Points on a hilly landscape, in no order, each with its height.
From any point a climber steps to the highest of the 2 points nearest to it. It stops when none of these is higher. Distance is the straight distance between rows; heights are no part of it.
q537: [ -6 -25   6  -2 -40  -2  16  -9 -12 -11  20  33  30 -21   9  -5  -3  32
 -10  37   0  11 -26   9  45  17  11  -4  -6  -1   8  -2  23  -6  27  31
  31   4 -27 -15   6  13 -12   5]  (h 2.41)
q612: [  4 -22  24 -18 -21   1   4   6  19 -31  54   4  21  12  18  26 -11  13
 -19  28  16  -4  13  10  36   8  22 -11 -17 -16  26 -16 -26 -22  20  11
   5 -42  32 -29  27  -6   7 -53]  (h 3.46)
q817: [ 29 -11  18  12   5 -33  17 -10  12  -9 -14 -37  -1  13 -22 -16 -17 -70
 -21 -21  14  -9 -15  -3 -21  -6   9  16  39 -19   6  30 -13  15 -27 -33
  -3  24  19  -1 -36   0 -13 -10]  (h 2.89)
q310: [-14 -21 -24 -38  22  -9 -30 -12  -3  -1  19 -44 -25  19 -11  15  41  18
   5  14 -23 -22 -17 -48   0 -10   4  11 -30  -7  11  43 -47  -2 -41 -22
 -50  31 -25  35  16   8 -26 -35]  (h 2.92)
q550: [-16  19   0  25   0  -9  23  -3 -36  25 -26  26 -12  -8   7 -12 -28  20
  32  12   0   9  -1  23  31  13 -14  -2 -17  27 -13 -24  32   9  -1   8
  34  -8  10   7   2  27  -5  42]  (h 1.99)
q855: [-13   6  33  36 -37  -3  11  13   0  20 -10  43  38 -14 -28 -34 -25 -10
   8   3 -14 -12 -18  -3  37  -5  18 -19  26   9  -7  -3  36  -7  23   0
  33  15  28 -20  -3  -3   3   6]  (h 1.00)
q851: [ -4 -23   0 -36   2  30   5 -11  37 -28  35  36  21   0  29  26  -8   9
 -30  10  13  14  35  36 -10   3  12  11  -3   1   5 -37  19 -38  53  20
  63 -28   3 -21   5 -31 -19  -4]  (h 4.24)
q277: [-24   6  -5   6  -4 -18  21 -10 -27  -1 -13  12  44   0   0 -41 -44 -47
   8   6  -9 -20  25  17  10 -29   1   1  23   8  15 -25  81 -27  17 -10
  35   3  34  -5  12 -18 -13  17]  (h 2.51)
q863: [  9  29   2   0   8  -1  -4  14  -3 -29  38 -11   0  10  24  26 -26   1
  -6  -2  19   6  58  13  28 -12 -30 -14  -9   7  30 -27  12 -15   5   2
  11 -58  62 -18  28   2  42 -30]  (h 3.75)
q382: [  6  10 -10  24  -4  -7  14  -1 -21  13   6   8 -27  -3  22  13   3  47
   9  10  -1  10  -6   4  38  51 -14   9 -46   4  -8   3 -26  26  -5  29
  -1 -29   3  12  -8  27   5  -8]  (h 3.07)
q495: [ 10   6   2  23 -12  -8 -17   0  19  38  -8  -9 -19   3 -18 -27   3 -50
  -9 -29  -4   0  -3 -38 -28  -8  18   1  29 -24  26  36 -44  21 -36 -20
 -28   6   9  17 -26 -17  17 -20]  (h 5.03)
q841: [ 18  28   4  35  -4   3   0  18   3  -2  24  10 -17  14  15  19 -17  18
   1   1  11  18  31   4  40  11 -16 -23  -6  -1  22 -14 -10  11   4  20
   5 -44  49  -5   6  17  31 -27]  (h 3.44)
q723: [-16  -2 -52 -12   4  13 -32  -2 -34 -17 -15 -20 -28  -6  27 -14  38  11
  -5 -18 -42 -21 -10 -60  -6  -3  -5   5 -24  -4  18  53 -53   9 -24  -7
 -48  19 -51  27  -2  11 -23  -6]  (h 3.45)
q65: [ 10  51 -22   6  15   4  -9   8  -5  23 -14  -3 -26   8  13  26 -15   1
   5 -16   4  15  66  14 -24  -7 -30   4 -17  12   4 -35  23  16 -16  20
   1 -39  28   4   1   1  38   2]  (h 4.51)
q256: [  6 -20  15 -30 -55  -1   6 -25  11   5  18  -2  19   0   4  27  -8   6
 -27  31  -4  28 -27 -12   8  -4  29  -8 -18 -25  37   9   7 -14  12  33
  17 -24 -13 -10   6  -9   3 -26]  (h 2.06)
q519: [ 17 -33 -20 -29  36 -15  -4  -6  -1 -50  14 -44   0  11 -10   1  27   8
  -5  15  12 -10 -27  -7  -5  -7   6  10   9  -6  -2  30 -31   1  -2 -18
 -41  49 -29  14   5   6 -33 -19]  (h 0.35)
q827: [-10 -17  -7  25  12 -18  -8   9 -20 -20  35   1  -3 -11   9 -17  11  35
  19  21   0 -10 -16  -7  54  16   6 -12 -12 -15  12   4 -24  -1  17   1
 -24   3  -6   1  21  10 -15 -36]  (h 3.05)
q850: [ -1  -4   2 -54 -29  17 -22 -35  30  38  -1  -7 -11  14  -8  32  14   1
  -1   0  19  31  -1 -20 -64 -14  14 -10   8 -17  30  26 -17  -9  -2  27
 -27 -17 -35  15 -15 -35  19 -23]  (h 1.59)
q792: [-26   5  23 -29 -38  14  20   9  21  18  -4  49  34  10   6  33 -24  14
 -12  23 -17  26   5  15  20 -10   2   9 -18  15 -32 -48  62 -46  13  12
  65   3  15 -18  19   4  19  42]  (h 1.26)
q115: [-35  28  30 -22 -25   7  13  12   1  20 -14  48  43   6   0  -6 -33 -10
   8   9 -22   1  13  -3  21 -33  10   0  -3  28 -31 -37  81 -49  12  -4
  51  12  44 -14  27  -8  26  33]  (h 1.18)
q330: [ -2   8   6 -15  14 -31  32  -1 -24 -19  -7 -39  11  13  11 -13 -44 -32
   5   6   0  -3   2  36  20 -22   2  18  -1  -8   2 -32  53 -17  -1 -14
  21   4  14  -5  13  11 -36  19]  (h 3.06)
q151: [-17 -18  -6  24  22 -34   2  23 -40  -1  17 -32 -12 -11   5  -9  22  44
  32   8 -11 -24 -24 -18  55  29 -17   4 -32  -2 -17  14 -29  11  13 -23
 -25  26   0   9  24  17 -27 -15]  (h 2.77)
q449: [  5  -8  -8  -3  -3  20 -12   8  32 -30  53  31  10   2  18  14  -5  20
 -15  13  19   8  33  14  12   9  11 -10   2  -7  22 -24 -22 -14  25  21
  10 -47  21 -19  14 -13  13 -39]  (h 3.78)
q576: [ 24  -8  25 -30 -56  17  13   2  38   9  18   7  15   3  32  59 -22   1
 -36  17  17  25  23  14  19  12 -12   7 -25 -18  13 -33  10 -31  22  29
  45 -39  29 -35   9  -7  27  -5]  (h 2.97)
q5: [ -6  -8  -1  17 -16  18 -21  10  19 -12  33  48  23 -13  -9  -6   3  20
  -8  16   4  15  12  -5   6  -7  30 -25  16  -4  24  -6 -13  -3  34  30
   5 -24   0  -8   6 -21  12 -34]  (h 4.13)
q87: [ 25 -17 -17  -7  25   9  -8   6  34 -34  14 -12   1   3 -11 -27  -3 -28
 -27 -22   8   1   1   6 -36 -23  15  -3  50 -12   7   9 -25   2   1 -13
 -18  23 -13   5  -7 -19 -24  -8]  (h 0.81)
q719: [ -3  47  -4  14  22  13 -23  20   8  25 -21  14 -25   4 -13  -6  -7 -11
  15 -25   2   6  45   8 -37 -15  -4   0   5  11  -7 -32  19   8  -7   3
   6 -22  12   4  -3 -12  33  15]  (h 4.80)
q845: [-12   5 -21  23  11  28   3  18 -22   6 -33  25 -32 -18  11   7  28  40
  24 -10 -14 -12  11  10 -16  27  -5  19 -16  24 -36   9 -17  35 -14  16
   7   2 -40  13 -15  12  -1  39]  (h 1.86)
q16: [-16   6 -11  25  33 -18  -5  11 -16 -27  32 -15  11  10   2 -39 -34 -29
  19 -11  -3 -29  33  16  18 -22   7  -9  16  -1  21 -35  33 -24  12 -36
 -12 -11  39 -16  29 -17 -19 -25]  (h 4.79)
q939: [  5  -4 -12  -3   0  10  11  -8  -6   9 -13  12 -24  -9   9  27  29  39
  13   7   7   1   2  21 -23  32   1  27 -23   7 -20   3 -15  33 -15  29
   4 -10 -51   5 -22  13  -1  18]  (h 1.74)
q450: [-16  15  52 -47 -28  12  17  14  29  21 -27  20  18  17  12  36   0   4
  -9   2  -9  29 -21  26 -15 -22  11  17  -7   1 -54 -35  50 -56   7   3
  46  21   8 -29  14  -6  19  41]  (h 1.36)
q517: [  4   3  20  -8 -34  -9 -10 -39   0  21 -19 -18  10   6 -22   4  -4 -26
  -8  -2   6  21 -40 -29 -34 -30  21 -18  16 -13  33  44  -3   4  -7  -4
  -9   2 -18  21 -23 -10  10 -19]  (h 5.12)
q869: [ -6  -3 -48   3  17  21 -32  12  -7 -22   2  14 -16 -19  10 -37  35  -2
 -16 -19 -33 -12 -10 -33  -8   1  -3 -12   8  -6  18  24 -54  12 -11   1
 -41  27 -56  15  -9   3 -21   1]  (h 3.70)
q339: [ -4 -11  -1  -1 -13   0  15  -6   3 -23  33  28  14  -3  18   5 -18  24
   1  33  14   0   7  27  44  22   5   4 -14   3   2 -32  18 -16  20  24
  29 -22   5 -16  10  18 -14  -5]  (h 2.60)
q116: [  9  -7  -8   4  24 -17  29   2 -38 -25 -12 -37 -19  -3   9  -5   5  20
  19  -4   1 -19 -10  24  15  17  -6  29 -10  11 -31  16  -4  25  -6 -15
  -8  23 -25   7   2  33 -41  22]  (h 2.71)
q503: [ -3  -7 -17 -32 -15  17 -26 -21  25   3  30   2  -8   4  -4  12   4   8
 -14  11  14  24   2 -23 -33 -20  30 -17   9 -23  48  20 -32 -12   2  21
 -23 -23 -25  16  -1 -34  10 -39]  (h 1.73)
q890: [-12 -31   4 -19 -64   7  16 -27 -10 -22  26  19  47 -17   8  24  -6  30
 -33  40 -24  10 -36 -17  44  17  20  -4 -23 -12  34  -1  28 -29  15  35
  33 -10 -31 -21  15  -5  -4  -9]  (h 2.24)
q772: [-35   7  -3   5   9 -19  23 -22 -38   9 -37  33  41  -8 -10 -42 -30 -35
  24   5  -4 -24  -2  16   3 -18 -13   0  34  22  -7 -13  87 -25   5 -18
  34  28  20   4  -6   0 -10  44]  (h 2.37)
q223: [ 16 -22  -9  11  -6 -24   7 -30 -12 -43  -6 -18  29  -6 -10 -17  -3 -24
 -19  10   6  -4 -37 -15   5 -17  12 -12  35 -15  18  44  -5  -2  23 -13
 -17  40 -16  -2 -13  -1 -17 -28]  (h 0.48)
q316: [ -8  -3 -27  19 -15 -16   9 -11 -52  12   1  -9 -25 -16  32   7  24  68
   4  10  -7   3 -20 -29  32  52 -19  17 -57   3  -5  31 -30  25   0  19
  -9 -29 -22  21  -7  14   2  -7]  (h 3.23)
q401: [ 26  17  52 -12 -45   6  -5  22  37  43 -14 -16   1 -17 -23   4 -15 -38
 -10 -17  22  13  17  -4 -23 -29  12   0   6  -8  -7   0  15 -17  17 -13
  20 -14  42 -29  -6 -26  41   5]  (h 1.51)
q235: [ 26 -20  25 -11   0  -4  21  -7  17 -25 -28  -7  28   5 -13   1  -6 -29
 -20   2  11  10 -28  26 -21 -16  16   4  34  -3 -10  14  19  -3  22   2
  24  29 -10  -4 -19   2 -12  25]  (h 3.72)
q718: [ -3  30  32  37  -8   8   3   8  -6  57 -40  21 -25   1  -9  12  11  20
  30  -6  -7  15 -15   6  -6  15   0  -5 -22  13 -34  -1  -2  32 -15  19
   7 -13  15  -1 -15  10  35  21]  (h 6.08)
q752: [  3 -33   6   7 -29  -7  10 -29  -5 -48  -2  -8  72  -6 -11 -10 -13 -33
 -28  12 -15 -13 -29 -17  14 -20  26 -22  38 -10  25  38   5 -17  40   1
   6  39  -3 -20   0 -18 -21 -33]  (h 0.39)
q375: [-25   2  -6  25  12   0  19  -1 -53  15 -37  38  -4 -25  10 -34 -11  28
  44   0  11  -9   1  13  16  16 -21  -3  10  40 -28   1  33   4  11  -8
  31  19  -6  12  -1  22  -9  62]  (h 2.13)
q99: [-15  16  32  24  -2   1  -1   1 -10  30 -39  22  -5 -13 -19 -10  30  17
  24  -8  -3   2 -49  -5 -17   1   9  -6   4   9 -34  14  -1  22  -8   2
   6  15 -15  10 -16   1  32  13]  (h 5.43)
q782: [-29  16  26  20 -23   1  11  12 -13  28 -20  56  26  -8 -12 -28 -34   5
  23  13 -15  -5  -4   3  41  -8   3 -17   7  27 -19 -21  65 -21  13  -6
  40  10  37 -11  12  10   5  35]  (h 1.10)
q365: [ 27 -21   9  -8  -3 -14  35 -11 -26 -26 -22 -30   2  -6   7   2   7   6
  -3  14  15   8 -34  25   4  14  -1  20   1   4 -12  24   6  23  -3   6
   3  26 -37   1 -12  32 -23  32]  (h 2.99)
q213: [ -6  -5 -44  17  41  26 -16  12  -2 -40  12  34 -11 -16   0 -47   5   8
   9 -27  -9 -18  19   7  -7   0 -15  -2  28  14 -11 -20  -1   5  11  -2
 -12  27 -40   8  -3   2 -39  26]  (h 4.53)
q443: [ 17  16  47  12 -34  -7   9  14  14  38 -18   0   1   1 -16  -1 -21 -24
  -4  -4   8  19 -13   4   1 -13  12  -2   2  -9  -3  -9  21  14  -3   1
  25  -8  24 -14  -9   3  19  15]  (h 1.67)
q219: [ 19  41 -24  -7  -2  15  -8  -4  20  25 -12   0 -24  17  21  67  -3  13
  -1 -16  21  10  68  15 -29  26 -50  11 -18  11  -3 -31  -1   6 -19  26
   0 -45  22  -6  -7   9  34 -11]  (h 4.81)
q781: [ 30   4   8 -13 -28  13 -13   8  39  29  24  -6 -20   6   4  22  -3   0
  -9   2  28  28  32 -10 -11   1   2 -11  -3 -18  22   5 -32   8  -3  20
 -19 -35  18  -7   1 -14  36 -32]  (h 4.74)
q552: [  0  -3  35  30 -34 -23  19 -28 -38  33 -44 -16  15 -12 -19 -16  -4 -31
 -10  -5 -15  13 -78 -24  13   1  -9  -9  -1  -5  -2  36  14  29 -22 -16
   9  15  -5  -1 -33  10   8  16]  (h 0.75)
q499: [  6   0  21 -32  -9  22 -19   1  42  40 -17   5  -8   6 -16  26  32  -4
   5 -13  18  20   0   0 -70 -12  17  -2  15 -14 -10   5 -21   2  -9  18
 -23  -2 -24   1 -15 -27  26  -5]  (h 1.46)
q28: [ -8  -3   6  14  -4 -24  28  -8 -23 -23  -2 -18  35   5  -2 -32 -53 -53
  10  -5 -12 -26   1  22  34 -15   1   2  27  -6  11 -17  63 -26  12 -27
  19  19  34 -22  10   2 -37   7]  (h 2.72)
q364: [  1 -10  17 -10  10  12   9  -1  25 -25 -17  13  40   2 -17 -12 -16 -33
 -21 -14   4   2   7  24 -25 -31  18   3  45  10 -10  -6  40 -24  46  -6
  49  22  14 -10  -2 -18 -21  19]  (h 4.12)
q26: [ 11  -5  28  -3 -40   2  40  -4 -15  31 -23  -9  -1  -3  -2  12 -15   1
  -5  17  -9  36 -44  25  23  16  -5  12 -21   2 -17 -13  25  15 -23  15
  28  -1 -18 -15  -9  32  -2  50]  (h 2.32)
q414: [ -1  -1  12  -7  37 -37  16   9 -14 -18   8 -57  -4  13 -13  -1 -22 -14
  23   4   1 -21 -10  26  25 -12   0  14  -8  -2  -8 -21  19  -1  -3 -34
  -4  18  19   1  21  22 -43  -6]  (h 3.62)
q928: [ 16 -18 -12  23   7 -24  17 -25 -52 -30 -38 -39   2  -4   7 -12  20 -14
  -6  -6   4 -16 -37 -20   0  10 -14  10  12   1 -13  57 -23  36  -8 -28
 -29  42 -29  17 -23  15 -10   5]  (h 0.58)
q257: [ -4  -6   4  -4  19 -21  -9   3   8   8  43 -23 -16  14  -5  36  19  39
  10  29   1 -11 -15 -16  43  31  -9  -2 -50 -13   5   3 -44   7 -16  -2
 -24 -18  22  14  15  17   2 -47]  (h 6.81)
q501: [ 25  16   2  16 -17  13 -21  17  27  45   5  -4 -32   6  -7 -10  -2 -20
  -1 -17   4  14  28 -26 -13  -5  10 -10   4 -17  24  18 -44  23 -20   4
 -39 -23  20  11  -7 -10  34 -20]  (h 4.43)
q516: [  5  -6  11 -25  -8   9  18 -16  12  11 -19  13  -1  -7   2  40  38  32
  10  18  21  19 -21  34 -36  23   7  22 -11  10 -22  -5   8  10  -3  33
  22   8 -50 -11 -27   5   6  30]  (h 1.61)
q292: [ 15 -17  16  -3 -25 -20  37  -6 -29   1   0 -34   0  -8   5  -6 -12   8
  -7  21  -3  16 -53  15  46  16  -1  10 -18 -11  -3   7  13  13 -11   4
   4  13 -18 -10   0  34 -27  16]  (h 2.66)
q346: [ -5  -2  35 -39 -20   8  20  -7  29  24 -27  15   7   5   6  51  17  13
   0  17  11  35 -28  38 -30   9   9  19 -11   2 -36 -28  31 -23   3  22
  40  11 -23 -25 -10   9  11  43]  (h 1.48)
q362: [-20  30 -20  45  33  26 -33  29  14   5  -2  54 -13 -11 -19 -48   1  -5
  10 -32 -20 -12  26  -6  -9  -4  -1 -16  29  11   0 -28   1  -2  10  -4
  -4   2   5  14  -5 -11   7  20]  (h 5.24)
q577: [ 27 -23 -18 -10  26  -8   7 -11 -26 -43 -23 -49 -11  13   3   4  32 -10
  -8  -1  -8 -21 -19 -16 -16   1  -5  23  -4   1 -19  61 -36  28 -30 -27
 -53  43 -38  24 -11  16 -23  -3]  (h 0.49)
q432: [  9   9  12  11 -35  -7   9 -17 -10  35   4  11  -7  -2  11  21  -2  32
  -7  26   2  31 -29   1  34  34 -12  -9 -40  -5  12   0  -6  24  -8  39
   6 -33   3  -3 -13  22  23 -13]  (h 2.88)
q918: [-11   5 -37  -2  45  23 -19  -2  11 -32  11  26   6  -4 -10 -36  -7 -14
  -6 -30  -5   3  27  21 -48 -29  -7  -5  35  19  -7 -40  28  -9  13  -1
   7   5 -20  11   1 -27 -28  27]  (h 5.11)
q69: [ 24   5   1 -29 -19   3  -6 -13  39  16  50 -18 -19  28  22  51   8  19
 -12  13  30   5  24 -12  12  28 -22  -3 -24 -20  26   9 -48  -3 -21  23
 -34 -45  28   5   2  -2  36 -61]  (h 5.23)
q289: [ -7  -3 -12   1  58 -23 -12  23   7 -20  11 -50 -18  18 -22 -12  -5 -14
  13 -17 -15 -35   6   3   3 -10   2  10   1  -2 -13 -16 -13  -3 -20 -49
 -29  27  10  11  22  13 -44 -14]  (h 4.56)
q403: [ 29   5 -14 -26  -3  30 -22  19  55  16  16 -31 -36 -13  -4  -8 -19 -30
 -17 -38  25  16  67  -1 -56 -21 -10  -5  10  -8   9  -5 -26 -16  -6 -15
 -22 -26  14 -13  15 -40  19   9]  (h 1.23)
q922: [ 11  28  22  17 -23  -9  15   9 -12  29 -11   5  -7   4  -1  -1 -41 -11
   4   9   2  20  10  17  27  -4  -5  -7 -14   4   4 -30  37  10  -4   9
  29 -23  33 -14   2  15   9  20]  (h 1.82)
q822: [ -4   9 -19  29   7  22 -30  25  23   1  18  43  -6 -13 -15 -26  10  12
   1  -5  -7  10  14 -10  -5  -5  14 -19  19  -7  13 -13 -25   7  14  15
 -14  -5 -11  11  -2 -10  11  -9]  (h 4.59)
q759: [ 32 -13  38   0   1 -10  26 -19  13 -11 -45 -29  12  13 -19  10   1 -54
 -15  -8  14   4 -33  14 -39  -4   5  10  30  -4 -10  30   4  22 -17  -9
   6  28  -7   4 -39   7   5  26]  (h 3.32)
q632: [ 17  18   9  -4 -18  22  -6  -2  29  62 -24  12 -21  16   4  74  20  15
  12 -11  23  14  41  10 -39  31 -29  11 -22   4 -23 -14 -12  21 -28  33
 -19 -35   9 -12 -16   8  32  -5]  (h 5.16)
q605: [ -2  -9 -19  10  -6 -13   1 -10 -47  -4  -7 -19 -18 -19  18 -10  27  35
   6  -2  -5  -3 -24 -28  11  16  -2  11 -23  -2   3  39 -24  27  -2   7
 -17   8 -42  21  -5  10 -10  -3]  (h 3.40)
q515: [ 28  25  20 -12 -14  13 -19  19  35  41 -16 -28 -26 -17 -19   5 -18 -41
   5 -38  30  12  51  -2 -53 -26 -11   6   3   2  -2  -3   8 -10   2 -17
  -2 -21  32 -21  -3 -30  42  13]  (h 1.39)
q118: [  6   6   5  -8 -32  11  14  -4  17 -15  25  26  21  10  31  40 -31  10
 -23  23  11  11  30  23  40  13 -13   2 -20   3  16 -49  29 -28  18  25
  51 -43  34 -24  16  10  22  -6]  (h 2.81)
q743: [-22 -18 -36 -19  23  -7 -36  23 -14  -1   6 -30 -26  -2   5  -1  53  26
  -1   2 -48 -35 -12 -57  20   7  -7  10 -45  -4  -3  40 -64   2 -17 -24
 -48  32 -24  22  19  19 -32 -19]  (h 3.21)
q881: [-10  -9 -23  19   3  18   1  -4 -69 -17 -56 -13   1 -17  21   0  58  12
  -2 -17 -16 -25 -22 -48 -25   9 -21   1  18  21 -24  57 -22  46   1 -19
 -11  29 -56  23 -22  -6  19  40]  (h 6.28)
q94: [ -7  -1  -2  26  19  11  -2   2 -29  -9 -47  17  -1 -21  -9 -15  44   8
  13 -15  -2 -21 -30 -13 -23   6  -8   2  28  17 -32  34 -12  32  -1  -8
  -1  39 -43  16 -28   1  17  36]  (h 5.76)
q329: [ 28 -31  14 -14 -17  -5  43 -12 -13 -40 -26 -18  34   1  -1   3 -10 -15
 -25  21   6  13 -39  27  13   3  -6  14  23   2 -16  13  36  -6  20   7
  19  41 -26  -6 -11  30 -19  56]  (h 3.31)
q789: [  2 -14  11  36 -12 -16  28 -25 -66   8 -54 -34   4 -19   8 -14  18 -11
  -1 -13  -6  -6 -55 -25   1  14 -24   2   1  14 -17  55 -10  47 -11 -21
   0  24 -22   8 -28   7   6  30]  (h 0.65)
q711: [ 22  -3 -17 -18  16  20 -20  23  53  -7  32 -20 -22   2   0 -33 -14 -30
 -28 -31   2   5  37  -3 -38 -17  13  -8  30 -14  15  -8 -42  -9 -20 -24
 -28  -2   1  -1  13 -22 -13  -6]  (h 1.03)
q377: [ 18   9  16  -6 -12 -10   3  -9  17  -1  49 -11  -1  22  20  48   4  30
  -8  23  18   2  -7   0  49  37 -15  -9 -37 -15  24  -9 -35   0 -14  14
 -11 -46  42  -1   3  19  29 -56]  (h 5.79)
q725: [ 26 -19  33 -39 -43  18  10   7  33 -17  40 -14  12   3  32  49 -23  -3
 -37  11  22   8  38  12  26   1  -1  -4 -27 -18  25 -10 -18 -35  25  11
  29 -52  47 -42  29 -17  26 -30]  (h 3.15)
q960: [ -9  -1  27  45 -37 -26   9 -10 -22  21 -25  14  31 -20 -30 -30 -10 -23
  -6   2 -17  -5 -54 -22  28   0   6 -20  24  -8   9  25  18   9  10 -11
  17  23   9  -9 -24  -4   5  -5]  (h 0.87)
q412: [ -9 -31 -14  -6  26 -29 -16  -6 -22 -33  23 -42   8  -3 -12   0  38  24
  15  23   5 -22 -37 -26  25  -7  -2  -6   0 -10   9  29 -25  -7  10 -36
 -36  53 -20   4  22   7 -27 -37]  (h 0.20)
q389: [ 12  -5   4   5 -15 -17   3 -19 -19  20  -4 -27 -22   2   3  -3   1   4
   8   2  -1  16 -27 -17   3   2  16   3 -24 -10  17  37 -25  28 -21  10
 -26  -4 -20  17 -10   8  -6 -22]  (h 3.63)
q308: [-17  17 -12  11  37  -9 -12  15 -19 -36  42  -7   9  15  11  -6 -22  -4
   7   2   0 -12  56  11  29 -18 -16 -21  -4   8  27 -41  22 -25  10  -9
 -13 -45  56 -12  44 -13  18 -35]  (h 4.09)
q425: [-10 -12 -22  26  19 -20  17  32 -50  -6 -18 -35 -27  -6  25 -14  16  29
  25 -21 -24 -34 -12 -11  27  25 -15  26 -23   8 -37  33 -34  25  -4 -26
 -22  22  -7  13  10  23 -35  13]  (h 2.56)
q687: [-24  -1 -38 -23  40   6  -1 -15  -9 -22  16  32  18   2  14 -27 -13  -3
   5   9   5  14  41  31 -34 -28  -7   6   9  22  -1 -44  55 -18  24  15
  26 -12 -10  13  11 -30 -16  13]  (h 4.68)
q363: [-23  -7 -14   6  12  -7  25 -21 -46  -7 -31  32  23 -20   7 -41 -20  -2
  39   8  12 -17   2  23  16  -7 -25   3  31  32 -14  -7  70 -10  13 -15
  25  35  -7   9  -1  23 -26  61]  (h 2.25)
q566: [ -8   3  14  27 -16 -28 -12 -30  -3  25 -23  -3   2  -2 -34 -10   2 -50
 -11 -19  -2  -1 -41 -42 -28 -13  10  -9  34 -20  22  47 -19  17 -24 -24
  -7  15   6  18 -43 -18  22 -21]  (h 5.75)
q188: [ -2 -23 -12 -30  38   0 -19  18  35 -19  49 -22 -20  14 -14  13  19  19
  -1  15   3 -18   4  -4   3   5  15  -1 -13 -17   6 -11 -50  -8 -18 -14
 -34   3  -5   7  28  -2 -23 -37]  (h 4.11)
q122: [-10 -10 -20 -17  28  -1 -25  22  23  14  32 -17 -29  19 -16  52  38  39
   1  17 -26 -40  11 -21  25  37 -14  16 -63  -2  -7   4 -58  11 -29 -11
 -34  -8  13  30   9  25  -8 -32]  (h 5.77)
q568: [  0  11 -41  15  37  25 -29  30  14 -20  10  18 -25  -9   7 -43  10  -6
  -7 -31 -37 -19  23  -5  -3   6   0 -11   6  -1   0 -16 -37   8 -13  -2
 -31  14 -24   6   2  11 -35  10]  (h 4.10)
q925: [-20  13 -27   9  67 -11 -30  22  -1 -24  34 -31  -8  14  -8 -34 -13 -22
   8 -19 -22 -37  30   0   3 -18  -6 -13   4  -2  13 -45   4 -21 -15 -45
 -38  -1  27   3  41 -13 -24 -18]  (h 6.14)
q622: [  2  15  28  10 -23  16   3 -11   3  70 -35  12 -20   6   0  56  32  26
  24   2  -4  21 -10   2 -24  28 -10   2 -38  10 -34   4 -10  35 -29  32
 -16 -27  -1  -9 -19  10  35   2]  (h 5.56)
q229: [  0 -22  -6 -46 -26   1  -9 -36  22 -18  44  -1   5   7  13  28   0  23
 -22  30  20  18  -9 -12  -7   0  30  -8 -13 -26  51  14 -25 -25  13  27
  -1 -37 -14  -5   0 -30   4 -51]  (h 1.90)
q803: [ -3 -20 -16 -56  25   8 -23  14  55  14  51 -28 -27  31 -18  34  30  16
  -5  21  -9 -26  19 -22  -6  18  -3   7 -34  -9   3  -2 -62  -6 -41 -12
 -44  -5   2  20  25   2  -8 -39]  (h 4.87)
q484: [-10  26 -42  24  50   9 -38  30  11 -20  26  -6 -19   0   1 -56 -13 -32
 -11 -39 -37 -29  37 -12   6  -2  -4 -21  11   0  18 -33 -22 -19 -20 -33
 -38  -1  15  -2  23   0 -25   0]  (h 4.88)
q376: [-28  -9 -15 -33  10  17   6 -16  17 -20  17  44  29   0  18   2 -16   3
  -6  14   6  14  40  32 -14 -19   2   4   0  21   0 -42  57 -36  45  20
  57 -18   1  -6  11 -18 -19  17]  (h 4.46)
q111: [ -4  -6 -19  16  33   4   2  -8   7 -40  -4  18  24  -3 -19 -38 -16 -28
   2 -21   6 -14  12  23 -27 -23  -3  -1  53  13  -8 -12  38  -9  27 -13
  17  25  -5   1  -9 -10 -30  17]  (h 4.58)
q379: [ 17  16  -2  32   3  -5  -2  18   1  24  -2 -11 -38  13   3  -8  -7  -4
   9 -18 -11   5   7 -13  10   9  10   3 -19 -14   4  18 -37  34 -26   5
 -30 -16  18  14  -7  10  -4 -13]  (h 4.00)
q604: [-22  46   8  -8  27   1 -20  13   7  19 -22  30   2   5 -14 -20   0  -9
  21 -17   5   5  26  17 -45 -35   1   2  14  22 -28 -38  49 -22   7 -10
  21  -2  21  -1   2 -30  39  18]  (h 5.28)
q572: [-34  36 -18  25  41   9 -27  11   0   8  -7  48   7  -5 -27 -55  -7 -25
  14 -31 -15 -19  24  -2 -31 -19  -4 -11  40  19  -9 -37  44 -16   6 -20
   9   4  20  12  -6 -30  14  20]  (h 5.94)
q857: [-34  19 -22  27  36  20  -4  16 -30   6 -34  52 -20 -16   2 -23   5  31
  44 -15  -8 -16  21   7 -10   6 -17   2  -2  37 -31 -15  17  12  -1   3
  17   4 -18  22  -3   4   3  53]  (h 2.00)
q964: [ 17 -18 -23   6  16  -7 -11 -25  14 -36 -14 -14  10   4 -20 -18   8 -43
 -26  -9   7  -2 -22 -19 -39 -20   5  -5  49 -14  14  44 -33   8  -7 -18
 -32  37 -23  18 -28 -10  -6 -14]  (h 0.64)
q865: [  7  19  55 -26 -11  12  -7   8  42  38 -34  -8  -5   7  -9  26  25 -13
  15 -20  22  17 -12  14 -62 -18  16   4  14  -9 -41  -3   1 -11  -7   0
  -7   5   1 -22 -10 -24  34   6]  (h 1.33)
q778: [ -6 -26  -9  -1  25  -1 -12  11  15 -39  53   2   1  -1   1  -8   5  19
   4  14   9 -10   0  10  20  -4  22  -9   9 -10   9 -11 -26 -13  13  -6
 -22  -1  -3  -9  25  -4 -27 -41]  (h 3.49)

Where does a climber stop that starts at each point below?
q223 | q925
q425 | q257
q519 | q925
q850 | q572
q346 | q925
q865 | q925
